Each row is a point on a landscape with many valleys, with its height.
A ball rolls from a point to the lowest of its 2 nearest points, and stops where none of them is lower. Distance is the straight distance between rows; heights are no part of it.
J_993: [112 164 145  89 237 140 121 124 140 149 140 203 123 122 165 103 129 140
 149 151 188  78 149 114 111 139 130 128  92 160 126 130  88 185 105  99
 177 120 134 152  83 164 115 110  93 126 126 147 101  95 184 131 131 135
 132 146]  height 591
J_591: [ 94 151  84 114 151 146 133 112 133 147  95 183  87 113 159 156 117  99
 117 166  90 106 128 121  71 108 127 176 103 146  77 122  89 165 151 105
 169 175 106 118  68 101 147 143 134  96 153 131  66 101 189 133 140 120
 134  99]  height 404
J_251: [169  89 173  79 161 111  90 127 115 129 158 130 124  90 104 122 165 173
 125 130 185 113 155 128 105 123  49 137 134 166 161  82 113 172 120 120
 173 122 163 148 142 166 114 130 102 103 148 203  87 150 125  61 147 130
 157 137]  height 197
J_572: [ 92 180 136  72 224 163 123 139 124 183 114 185  86 107 176 130 156 114
 115 162 172  93 132 114 115 131 157 132 110 154 119 155  71 174 133 103
 173 118 150 132  83 166  99 139  85 134 121 136  96  69 184 130 124 144
 139 128]  height 612
J_545: [129  62 117 153  37 114 163 132 122 117  96  71 161 200 124 131 154 154
 118  74 116 152 124 116 168 172 156  97 189 108 137 128 150  77 138 164
  68 134  73 107 194 117 131 145 164 152 157 105 177 172  80 112 117 129
 148 114]  height 490
J_19: [198  93 178 112 141 155 130 137 142 133 163 122 150 127 130  64 124 207
 103  90 191 107 135 103 178 126  69 123 106  94 138 154 145 149 108 138
 123  75 179 127 103 134 172 125  52 135  97 123  96 151 138  72 136 151
 131 144]  height 624
J_481: [130 130 156 153 120  70 100 135 108 113 156 129 119  71  95 145 154 106
 142 125 107 116 122 170 109 143 122 106 150 142 147  94 138 117 117 122
 134 125 149 166 145 141  86 142 165 132 142 162 156 144  98 143 118 107
 121 146]  height 216
J_98: [112 156 100 101 149 209 146 152 194 165 124 147 128 174 164 116  66 159
  85 143 134 115 131  72 161 113 132 142  74  79 109 198 122 107 138 145
 126 119  92  66  49  97 155 134  67 120 103  61  80  75 174 123 137 156
 123 112]  height 658
J_748: [104 119  79 120  58 130 174 154 147 153  68 113 104 123 146 165  91 117
  86 148  86 163  82 104 115 107 173 181 136  91 111 161 139 104 185 158
 116 177  96  88 103 104 164 161 135 117 142  75 111 130 128 120 128 156
 105  97]  height 463
J_627: [167  63 177  79 130  81  80 151  94 135 143 118 119  45  97 113 191 138
 108 131 123 111 126 147 106 143  65 133 117 110 142 104 106 161 132 142
 135 134 175 170 114 134 129 176 116 121 171 187  76 136 135  75 151 129
 131 130]  height 293
J_933: [ 95 133 115 125 128  80 105  85 101 100 115 167 126  88 143 120 151  67
 156 149  58  98 133 161  67 131 116 154  86 138  86  70 104 163 107 117
 160 158 138 177 118  77 144 133 147 134 158 146  88 117 174 149 165  84
 116 121]  height 759
J_313: [162 106 122 164  76 119 130 137 120 100 133  68 138 151  94 146 105 158
 106 108 129 153 129 123 149 116 110 127 155 121 138 135 169 104 158 118
 114 116 123 116 158 139 118 117 156 122 120 130 160 174  79 113 119 132
 140 138]  height 344
J_337: [119 139 121 163 141 149 138 124 124 105 134  91 140 203 117 148 118 148
 151 108 154 152 144 126 157 129 149  93 154 167 141 114 145 110 115 106
 119 101 105 107 187 158  97  93 158 129 111 132 174 142  99 134 121 127
 149 140]  height 450
J_319: [131 153  75 193 110 130 138 114 148 101 118 111 158 202 134 126  63 108
 155 123  87 155 137 123  96 134 118 139 121 115  95 100 154 116 102 124
 127 158  68 135 140 101 147  68 171 122 134  90 122 134 132 163 116 110
 138 139]  height 451
J_483: [142  88 145 111  57 123 119 138  90 129 113  80  89 108  90 181 145 151
  96 120 150 149 115 120 138 105 135 133 180 175 157 148 144 106 169 112
 122 135 147  86 175 183  89 174 137 122 142 164 179 185  73  91 129 147
 137 104]  height 478
J_402: [113 158 140 171 130  76 129 105 131  93 165 160 172  92 122  96 124  75
 188 120  75 119 136 174  93 178 135 109 117 100 118  90 134 117  61 120
 106 126 134 197 134  96 131  99 165 154 123 122 146 130 127 194 126  75
 125 169]  height 289
J_486: [136 157 122 142 132 175 122 118 134 109 122  87 109 197 128 157 107 160
 124 125 167 155 137 110 170  94 141 109 153 169 143 163 151 107 133 108
 129 104 111  77 172 169 102  88 137 134  90 118 173 137 101 117 121 149
 142 122]  height 510
J_80: [157 141 120 155  91 169 137 129 176 108 117  53 139 205 134 121  75 180
  98 113 145 164 117  83 203 117 121 109 130  84 123 180 169  80 136 143
  94 107  94  75 145 125 152  74 123 143  80  70 142 130 113 111 130 154
 136 116]  height 428
J_559: [ 83 178  79 182 134 132 140  84 130 116 114 158 133 156 160 132  90  69
 178 154  74 128 138 142  63 111 141 149 116 151  87  84 115 153  98 118
 147 166  82 143 120  92 139  95 159 118 140 127 112 117 149 184 144  98
 123 114]  height 424
J_909: [108 138 150 153 125  92 126 141 119 142 139 131 140 107 108 132 171 106
 158 106 116 123 116 151 147 164 191  84 161 129 166 125 124  89 107 149
  89 114 142 149 157 139  87 152 155 164 122 109 186 112 100 173 108 115
 111 135]  height 375
J_400: [101 122 147  86 180 120 128 133 108 153 125 175 129  81 151 117 169 100
 130 148 123 101 122 119 110 156 142 139  83 109 114 125  86 168 116 131
 142 127 145 170  82 114 149 155 118 131 145 135  92  89 181 135 136 119
 119 118]  height 741
J_970: [ 69 151 105 176  84  98 149  98 131 133 135 149 157  94 151 118 152  66
 183 120  34 139 105 162 106 156 210 128 141 108 128  97 116  87  77 167
  78 147 103 176 136 101 119 146 166 157 131  93 164 120 124 204 143 105
  97 127]  height 414
J_535: [ 89 194  93 105  91 201 158 162 171 158  82 126  62 129 172 166  71 122
  74 169 146 159  90  98 151  76 201 166 134 116 118 219 127 108 194 146
 129 136 113  58  83 126 125 140  91 120  92  63 135  81 156 121 124 170
 102  90]  height 577
J_825: [109 164 144 118 185  66  92 121 128 127 144 194 108  55 162 117 123 100
 162 150 143  76 137 142  58 119  99 157 105 156 108 108 120 194 103  88
 199 142 154 208 103 154 105 106 120 116 132 167 101 113 164 155 133 113
 113 167]  height 550
J_29: [138 131 132 180  75  86 144 142 134 114 167 125 164  88 102 101 136 104
 143 105  68 137 106 165 131 164 139 123 128  77 133 128 151  97 118 146
  89 107 133 174 134  88 130 131 161 154 133  87 156 155 103 148 113 110
 113 160]  height 469
J_685: [192 101 184 122 155 133 143 134 162  89 172 156 166 122 127  36  90 206
 139  96 180  97 151 101 173 142  71 128  92  81 132 154 158 149  83 112
 118  72 163 171 104 127 155  81  72 146  93 100 117 159 142  89 125 158
 138 180]  height 609
J_191: [122 110 102  82 153 214 158 137 172 182 119 161 151 178 156 102 107 163
  88 121 142 108 145  81 151 133 126 124  66  74 109 175 104 118 126 148
 105 131  90  64  49  74 175 165  63 118 130  88  70  96 182 116 130 146
 134 104]  height 672
J_550: [164 129 179 128 156 128 151 148 167 105 184 155 185 118 132  42 110 170
 142  97 170 108 147 128 190 161 106  97  88  54 143 168 153 123  80 129
 101  59 170 175 106 111 153  88  82 160  85  88 143 128 139 107 112 138
 130 183]  height 589
J_5: [166  72 131 165  46 118 145 126 118  95 133  44 154 193 102 122 134 169
 106  76 124 147 127 121 178 153 104 105 172 109 137 114 171  75 136 138
  84 116 100 108 182 115 119 123 165 134 136 114 166 194  70 105 122 126
 150 134]  height 432
J_939: [ 84 124  96 117 100 123 175 142 135 166 121 146 118  47 159 145 129  68
 104 149  49 143  73 132 122 122 199 181  87  91 110 139 109 114 140 148
 106 165 132 157  75  68 148 185 122 127 136  68  99  96 186 151 134 139
  79 106]  height 526
J_318: [152 129 161 101 134 157 110 138 113 130 153  90 109 126  97 153 141 165
 115 124 175 137 137 135 164 103 113 109 154 161 158 142 137 125 137 111
 144 100 166  93 174 186  91 136 110 131 102 158 166 144 103  94 124 145
 138 132]  height 551
J_644: [152 104 131  91 143 129 111 127 107 135 122 130 102 111 122 136 126 151
  96 140 145 118 139 116  93  91  70 170 124 147 106 105 103 177 166 101
 172 132 146 123  97 142 141 136 114  86 152 178  70 140 142  75 149 130
 149 115]  height 243
J_389: [130  88  97 102  67 138 162 133 146 156  44  98 107 153 134 155 103 140
  71 131  84 150  98 106 108 108 120 175 142  84 116 145 129 109 199 168
 105 186  84  67 112 100 182 165 128 103 162 106  82 146 119 101 139 148
 126  76]  height 399
J_218: [190 104 109 130 129 187 125 112 149 103 114  76 135 216 121 121  98 202
 100 111 160 143 159  89 148  99  51 114 135 130 116 122 146 113 138 133
 117 138  97  52 145 137 159  91 112 101 119 141  86 149 107  92 134 139
 163 110]  height 74
J_111: [ 91 124  92 113  79 134 169 147 122 169  85 140 118  99 153 150 127  94
 103 144  79 160  83 122 129 118 207 166 131 104 128 151 114 107 163 156
 107 167 117 115 109  94 145 180 131 132 140  78 121 110 146 128 117 159
  91  96]  height 500
J_401: [ 97 130 133  98 161  99 126 110 115 126 133 196 138  73 156 102 147  90
 148 147  85  96 126 138  83 162 139 160  60 105  99 111  94 162  95 117
 150 150 127 185  80  87 151 137 116 138 144 132  89 104 194 147 158  95
 121 120]  height 749
J_348: [127 150  93  91 120 209 149 149 197 171  87 120  94 176 152 138  73 162
  70 147 129 130 122  69 142  93 115 152 106  83 109 189 134 103 184 140
 122 150  88  23  70 114 154 146  77 111 112  76  83 104 144 121 142 149
 123 100]  height 635
J_92: [125 138 147 164 108  89 109 139 112 108 150 127 114  83  93 169 150 117
 151 119 128 120 123 159 113 137 149 101 172 169 154 109 147  97 132 110
 131 129 134 140 175 169  56 152 172 140 126 167 194 153  82 159 111 113
 130 137]  height 270
J_961: [121 173 132 187 161  92 113 117 131  89 165 153 146 123 125 123 110  98
 194 127 127 116 150 157  97 139 120  94 141 151 130  90 141 118  61  92
 143 117 127 184 163 146  82  78 168 134 110 154 172 132 105 192 118  87
 133 184]  height 302
J_659: [135  53 155  76 140  92  88 127  80 117 116 134 131  84  98 116 211 106
 129 139 113 118 130 147 116 156  98 115 123 140 135  76  91 146 126 163
 120 143 151 158 134 105 137 173 135 131 182 174  93 122 143  94 152 117
 128 111]  height 329
J_295: [172 153 105 158  95 145 109 142 128  89 138  75  99 119 107 170  65 160
 118 140 163 145 130 104 140  68 103 145 146 145 117 173 181 118 159  85
 151 102 140 106 144 170 121  82 135 116  88 145 159 157  93  95 134 158
 138 159]  height 452
J_819: [103 184  89 114  58 179 145 147 149 140  64 105  57 141 159 171  85 120
  82 156 157 168  82  97 144  75 201 166 162 141 130 225 137 108 188 135
 122 140 122  64 112 159 123 142 105 125  92  85 171 113 114 110 127 168
 104  98]  height 547
J_145: [102  74 127 124 110 115 129 107  85 125  88 127 142 167 117 127 177 110
 152 119  98 142 131 134 132 156 155 103 155 153 139  86 101 119 130 168
  99 150 104 118 162 108 131 142 161 129 179 139 144 130 115 125 130 121
 130 101]  height 460
J_73: [ 94 217 105 172 176 133 111 130 140 124 157 163 105 104 157 149  97  82
 184 152 156 123 137 140 107  79 149 117 142 174 117 127 125 151 103  87
 182 112 140 172 146 178  75  65 147 129  74 154 165  97 109 205 117 116
 116 173]  height 413
J_154: [172  66 150  94 134 131 102 121 100 121 135 111 131 130  93 125 151 170
 109 123 155 128 157 123 115 115  52 131 142 159 141  83 113 159 142 127
 150 123 151 114 142 142 136 129 120  94 163 185  89 158 117  60 148 125
 153 113]  height 87
J_96: [ 81 156 109  69 196 163 138 132 113 188  95 184  69  88 175 148 168 104
  95 179 127 102 122 110 103 120 158 160  98 154  96 140  60 158 157 101
 164 153 128 126  63 128 113 172 100 104 150 124  69  79 191 136 130 141
 126 109]  height 631
J_818: [111 170 124 132 132 158 156 148 146 158 137 138 134 139 152 112 108 110
 118 137 134 142 114 126 167 123 180 125 108 106 138 175 124 119 138 137
 118  92 144 127 103 119 130 130 102 141  95  74 143  87 151 138 110 149
 105 122]  height 524
J_309: [ 82 136 124 127 146  88 116 105  92 121 110 157 129 106 130 129 188  74
 172 145  86 117 125 154  97 150 171 108 135 155 137  71  90 135 101 156
 114 152 121 156 143 116 115 148 162 141 146 140 143  98 143 178 132 101
 108 107]  height 385
J_347: [163 107 180 119 141  51  91 154 129 122 174 151 135  28 108 104 150 131
 124 123 124  94 128 157 106 152  78 126 108  96 145 131 145 146 129 117
 145 103 186 196 108 143 122 139 126 138 139 162 107 146 123 108 121 125
 117 172]  height 787
J_716: [107 133 152 130 116 124 130 144 111 159 113 116 120 124 111 132 167 119
 116 117 136 140 108 140 169 129 185 105 153 140 157 150 118 109 144 152
 101 106 146 123 144 147 101 167 126 144 120 109 169 113 102 142 110 145
 104 117]  height 415
J_162: [149 148 137 157 130 132 153 140 153 116 174 144 181 128 132  83  84 130
 144 114 126 133 132 120 161 151 128 120  93  64 132 161 152 118  95 123
 117  76 145 170 102  98 162  86 111 143  96  77 131 120 139 131 113 128
 116 170]  height 568
J_169: [145  70 102 130  55 126 152 124 135 124  69  74 134 177 126 137 103 146
  87 116  96 149 110 105 126 128 105 152 150  96 123 120 143 111 177 162
 103 166  78  75 137 104 168 139 143 105 162 117 102 165  95 106 126 142
 135  90]  height 309
J_764: [ 87 180  95 164 128 129 147  98 130 136 133 158 155 117 161 118 122  63
 174 141  73 132 122 150  99 141 179 139 112 125 114  96 116 131  89 141
 110 138 108 160 114  94 142 124 147 139 127  99 140 109 148 198 127 106
 104 124]  height 374
J_816: [115 204 145 133 195 108  86 132 145 128 169 158  97  98 134 154 117 107
 169 148 189 112 141 148 111  88 143 108 149 185 151 134 139 145 108  85
 188 109 154 149 162 203  61  86 129 140  74 173 177  93 113 176 103 128
 118 181]  height 453
J_487: [127 157 112 165 114 156 149 138 158 132 127  99 150 184 135 116  91 136
 124 121 127 160 119 115 176 124 158 116 117  92 134 168 147  93 127 149
 102  96  99 112 136 114 141  94 124 139  96  64 152 113 120 140 105 141
 122 133]  height 487
J_82: [ 85 128 106 135 124 117 149 111  98 140  94 151 135 150 139 137 172  91
 155 137  79 143 110 144 114 143 186 123 143 146 131  97  93 120 122 157
 101 157 104 124 146 108 124 149 156 130 162 122 143 107 130 157 123 126
 113  96]  height 421
J_118: [170 102 111 148 122 160 138 122 144  97 122  77 159 205 119 108  93 176
 110 109 132 147 149  98 154 133  75 119 122  99 114 112 152 118 129 136
 113 126  92  93 128 108 169  96 128 116 128 115 107 155 114 105 119 132
 145 123]  height 248
J_967: [115  68 138 131  69 123 145 126 104 135  97  84 130 181 109 146 171 147
 117  91 137 146 130 126 172 146 171 103 191 146 164 130 136  87 143 153
  94 127 105  87 195 147 107 158 147 144 152 127 179 160  80 104 115 133
 142  91]  height 532
J_919: [103 123 123 166  72  85 155 139 130 144 140 132 155  72 125 116 152  81
 143 115  50 140  87 157 127 158 194 130 127  93 143 129 133  76 116 157
  72 127 127 167 130  97 125 160 152 164 133  84 161 133 119 169 125 124
  93 139]  height 443
J_377: [ 97 130 137  98 196  91  86 105  99 114 128 168 143 108 124 124 199  86
 182 152 132 106 145 157 107 168 147  97 123 163 143  75  91 150  90 141
 134 150 136 154 138 132 106 139 151 138 140 173 126  73 149 170 135  99
 123 115]  height 353
J_861: [133 124 126 184  80  67 140 126 136 109 176 138 152  67 112 105 115  86
 141 114  48 125 106 171  93 155 107 146  95  79 112 121 160 123 126 135
 116 127 151 193 101  70 156 124 151 143 138 106 124 152 134 140 125 101
 119 161]  height 494
J_965: [124 176  93  88 118 202 140 159 171 162  80 124  57 153 158 155  77 149
  67 160 145 135 112  89 136  81 144 170 130 118 108 200 118 116 204 125
 134 144 105  42  66 137 138 142  92 110 108  93  96 101 144 111 133 155
 121 103]  height 608
J_462: [181 137 119 141 114 198 137 127 202 123 108  65 126 214 140 111  81 202
  81 110 165 146 119  64 201 106  79 101 114  74 120 184 161  80 131 158
  89 115  97  37 127 119 171  76  87 127  77  80 102 124 118  99 143 156
 129 102]  height 359
J_910: [125 150 149 184 140  80 114 119 133  88 172 149 172 101 104 106 135  96
 191 108 104 107 138 174 115 177 130  85 148 121 141  82 148  91  61 120
 105 112 126 182 155 119  92 106 186 151 117 138 176 129  98 195 117  73
 138 171]  height 240
J_397: [129 182 118 125  91 167 118 137 139 123 108  97  73 135 127 161  88 135
  97 143 169 157 108 114 162  73 169 139 153 151 133 215 144 120 171 117
 121 104 147  75 137 173 101 121 110 135  84 103 188 125 106 115 128 162
 118 118]  height 505
J_999: [121 124 117 103 133 108 118 123 107 141 104 148  82  95 137 151 128 108
 106 158  98 107 123 133  69  97 102 186 108 143  84 112 102 177 162  98
 185 154 133 140  85 110 143 149 134  88 160 157  69 128 163 104 144 115
 128 108]  height 341
J_160: [111 111 113  72 176 197 145 131 117 187  85 147  91 153 145 134 168 130
  88 149 149 111 138 110 136 119 139 131 112 144 119 148  68 150 159 142
 123 143 115  75  89 120 139 183  94 110 150 132  76  94 173 104 131 154
 135  84]  height 701
J_810: [149 106 115 143 111 140 151 115 145 114 133 104 191 173 120  98 106 130
 124 102 100 151 138 117 149 164 116 121 107  73 122 124 143 111 105 143
  99 123  97 125 117  79 184 105 140 135 145  82 121 134 128 127 112 118
 135 134]  height 340
J_916: [132 142 156 130 165  93 107 141 124 124 163 147 142  90 116 128 146 120
 153 122 144 112 133 147 123 139 122 103 129 139 147 117 136 144 118 115
 145 113 161 166 138 160 102 122 134 130 118 155 146 120 113 141 109 119
 122 158]  height 274
J_742: [192  37 164 112  96 113 131 138 121 104 162 119 178 107 102  65 148 160
 102  95 126 115 131 127 135 163  48 137 112  67 125 117 136 144 119 146
 111 102 174 157 104  82 191 149 106 125 157 135  85 168 123  62 141 117
 144 143]  height 803
J_990: [123 150 100 176 139 140 131 121 125 111 123 116 139 187 130 142  89 122
 144 133 126 151 139 122 125 113 139 118 141 147 117 118 135 130 131 117
 139 122  98 127 150 136 121  88 162 121 120 114 144 131 112 156 118 122
 134 135]  height 508
J_300: [102 189 119 171 197 115 110 110 125 104 156 156 124 145 145 144 106  92
 201 140 151 112 162 145  96 116 138 101 145 190 125  76 123 145  72  87
 168 129 124 159 163 172  73  67 154 126  94 162 169 106 111 201 113  94
 127 170]  height 361
J_62: [154 170 126 156 127 153 123 139 143  93 147  89 112 154 121 142  78 158
 125 125 160 153 132 108 175  84 127 117 133 126 124 173 162 110 131 100
 129  82 138 113 155 157 113  73 133 131  78 117 164 132 101 120 120 153
 136 156]  height 518
J_592: [103 151 150  93 221  91 114 123 129 132 131 216 127  70 167  93 121 123
 152 150 166  63 133 121  84 145 112 161  91 149 113 121  97 200  96  98
 187 135 138 193  76 150 114 111 102 125 142 158  97 102 189 140 141 124
 128 153]  height 570
J_151: [111 100 101  75 173 205 154 120 140 180 103 168 133 175 151 108 147 142
  99 137 144 104 154 102 135 140 133 120  85 107 110 151  75 138 134 147
 109 149  84  65  60  83 169 182  91 117 153 127  60  95 178 118 140 144
 149  96]  height 686
J_238: [121 105 105 157  62  73 137 113 124 121 131 127 140  80 122 122 124  87
 130 136  27 140  97 164  95 144 123 168  98  84  99 108 154 122 134 143
 114 157 129 167 113  53 172 153 157 139 154  95 107 139 149 136 143 105
 109 129]  height 516
J_879: [ 97 118 144  72 180 154 127 135  93 183  85 142  94 111 141 144 203  96
 113 155 147 131 110 123 144 141 178 108 136 156 145 132  64 137 147 158
 110 140 144 123 132 144 116 191 111 142 146 130 122  82 156 134 117 155
 108  89]  height 726
J_358: [158 104 158  87 148 178 111 135 117 154 146  94 110 152 110 127 161 179
  99 118 194 126 139 126 167 101  97 110 149 159 151 132 120 141 130 132
 131 101 176  81 152 165 129 144  76 124 107 163 129 145 120  81 136 153
 138 101]  height 578
J_724: [107 148 150 121 196  68  72 117 113 116 153 157 136  82 127 130 179 102
 170 138 149 102 137 163  99 151 137  98 135 166 163  86 120 147  86 117
 160 143 148 170 140 163  91 130 145 133 127 182 134  88 127 168 107 105
 122 145]  height 321
J_954: [169 106 108 132 115 205 146 113 170 126  92  58 141 245 130 110 106 202
  87 101 167 141 151  77 184 120  65  94 121 104 118 149 154  89 132 167
  80 133  70  24 152 115 171  95  97 121 104 109  93 138 111 108 132 150
 151  96]  height 267
J_179: [145 130 164 143 145  58 100 126 133 105 163 168 135  60 115 104 123 113
 153 122 107  97 138 160  85 140  80 140  98 115 110 111 154 164 115  98
 164 127 167 204 113 123 132 106 133 126 142 155 112 142 133 124 130 107
 124 176]  height 779
J_121: [ 98 126 128  91 172 185 142 123 110 177  84 138 103 166 144 135 179 119
 104 138 156 132 129 129 159 128 172 110 143 165 150 140  73 144 151 152
 109 131 123  77 131 137 125 167 106 134 141 122 122  97 152 122 115 153
 122  81]  height 716
J_492: [116 139 142 113  93 152 132 142 118 148 106  91  91 145 117 153 138 136
  97 124 164 150 112 126 170  99 191 111 168 157 163 196 132 106 158 129
 102 110 155  78 160 178  96 162 114 135  97 112 193 146  95 111 115 158
 116 102]  height 459
J_175: [112 133 136 167 139 114 134 123 119 110 139 109 156 182 108 134 146 135
 177 105 140 136 143 140 158 162 158  80 170 162 148  95 146  94  92 125
 104 111 104 133 190 145  83 110 167 143 126 127 195 137  94 160 121 101
 142 145]  height 390
J_6: [146 135  98 171 118 125 149 117 157  97 145 126 174 160 131 101  54 119
 138 121  98 141 140 115 115 151 105 137  92  76  95 131 157 134 103 122
 131 130 103 146 104  75 180  80 146 133 121  81 101 137 145 140 124 108
 132 146]  height 392
J_281: [114 154 138 183 115  89 132 148 128 115 157 121 131 114 111 146 138 123
 167 107 128 120 129 151 149 157 173  81 172 153 156 114 152  75 109 119
 100 111 126 148 190 166  52 139 170 155 110 126 215 148  80 182 104  95
 128 149]  height 328
J_469: [130 164 141 125 169  82  88 125 124 119 156 169  97  60 132 152 114 112
 158 150 163 106 141 154  68  89  82 146 130 173 112 113 147 182 132  75
 211 136 158 179 134 182  94  94 128 108 122 197 125 134 126 133 131 121
 131 179]  height 521
J_156: [114 149 117 152 137 112 153 111 126 113 159 149 182 127 136  93 121  83
 180 122  86 140 134 147 123 173 159 121 100  97 120 101 121 124  70 135
 101 124 120 170 120  78 153 100 149 143 128  91 135 115 141 177 131  94
 124 140]  height 334
J_838: [ 89 165  83 133 156 147 136  93 147 132 121 189 129 153 167 128  88  84
 149 153  82 114 146 127  65 122 135 158  80 131  71 113  99 159 115  96
 161 178  79 127  75  81 156 110 135 103 149 115  78 101 186 169 141 100
 133 107]  height 456
J_480: [161 148 100 140 110 128 104 128 117  94 136 105 100 118  98 169  66 137
 126 145 137 142 130 120 101  65  86 158 144 162 108 138 168 148 165  91
 175 136 142 130 142 162 123  82 147 105 121 168 135 162 102 104 129 131
 140 156]  height 362
J_58: [166  53 124 121  76 152 128 109 103 114 114  53 128 197  99 152 141 183
 106  99 159 149 141 115 153 117  89 124 181 169 146  95 144 108 152 141
 114 135 110  69 186 142 123 133 129 108 141 169 146 188  76  88 134 132
 167  95]  height 310
J_439: [139  67 109 138  58 120 136 114 112 109  78  67 131 195 112 145 127 168
 101  99 116 152 131 113 134 125 113 130 179 137 135 102 144 110 164 147
 108 155  83  77 168 123 141 129 155 106 158 147 138 177  83 100 131 134
 160  94]  height 161
J_668: [152 115 128 156  84 106 113 124 104  91 142  82 121 136  87 171 100 142
 120 123 126 145 128 137 115  98  91 134 162 156 125 114 167 119 155  99
 150 128 130 128 158 155 100 111 164 107 136 163 156 184  76 109 133 124
 142 149]  height 236
J_882: [111 140 130 148 131  64  89  97 109  84 136 163 134  91 119 123 137  80
 172 140  84 111 146 169  66 130  92 145 104 142  99  72 129 161 100 106
 165 151 149 191 129 104 124 106 153 120 151 162 108 134 142 147 150  85
 122 140]  height 768
J_329: [116 144 132 133 145 140 152 141 140 139 155 156 163 127 147  96 111 117
 137 124 124 132 130 118 142 146 145 130  92  88 125 149 124 136 116 123
 130  95 141 149  98  99 159 119 108 139 114  90 123 103 151 139 114 133
 116 136]  height 548
J_181: [143 139 158 123 101 122 110 152 109 128 145  98  94  87  88 160 133 146
 105 130 154 137 120 140 140  96 125 126 155 149 158 160 147 124 167 106
 135 111 171 115 154 173  94 149 124 127 114 156 176 157  87 110 125 151
 124 137]  height 522
J_831: [174  79 175 119 117  83 122 151 118 113 169 133 160  73  94  88 147 144
 117 103 117 110 125 142 133 161  75 134 105  74 137 125 147 135 129 129
 121 100 180 178 107 113 159 140 114 134 138 134 109 160 115  89 124 123
 124 167]  height 795
J_317: [158  74 125 109  45 137 118 117  88 108 111  58  95 150  89 187 129 172
 103 113 159 153 125 117 120  96  98 143 199 180 154 120 148 111 173 117
 134 142 123  64 185 169 106 143 142  99 140 188 165 197  68  72 140 139
 156 105]  height 416
J_984: [196  95 162  94 140 170 126 134 128 143 153 116 121 142 126  96 138 213
  86 101 198 115 136 102 173 103  60 128 122 133 130 139 133 142 127 126
 139  94 180  94 125 153 156 128  51 122 100 150  86 147 131  60 140 152
 148 114]  height 605
J_131: [111  61 124 126 114 156 147 111 103 138  85 100 148 210 115 132 176 144
 125 102 141 140 142 127 169 147 144  83 170 162 151 109 110 112 133 175
  82 138  89  78 176 119 135 144 135 135 162 138 143 146 107 106 119 131
 144  89]  height 504
J_539: [126 164 149 128 183 111  90 123 122 121 155 147 104 107 112 169 121 114
 167 147 176 127 150 149  87 102 109 123 147 188 148  93 142 150 113  82
 195 127 150 151 167 191  73  97 138 112 118 186 157 121 108 137 121 115
 133 158]  height 488
J_694: [168  83 194  63 169  83  70 150 115 140 164 131 124  50 109 116 183 169
 117 127 187 103 138 142 105 150  69 120 126 139 175  99 118 169 111 136
 156 124 180 169 131 174 106 165  90 137 144 204  87 134 128  72 144 137
 152 142]  height 251
J_867: [ 99 118 100 124 105 111 160 130 127 141 128 154 151  77 144 120 133  73
 130 135  46 134  99 144 113 143 171 169  83  88 106 115 122 118 118 147
 107 158 121 162  89  58 163 157 131 139 154  80 104 108 178 151 139 120
  94 116]  height 537
J_697: [100 115 153  64 199 128 117 135 100 169 113 156 130  98 141 127 200 100
 129 147 158 109 125 134 130 162 153 110 106 135 147 117  74 155 115 151
 122 125 147 147 111 132 132 168 105 143 142 138  99  66 175 136 131 130
 117 108]  height 734

Where does a ball stop that starts at each point below?
J_933: J_481
J_867: J_910
J_329: J_218
J_572: J_910
J_151: J_481
J_819: J_481
J_990: J_481
J_984: J_439
J_939: J_439
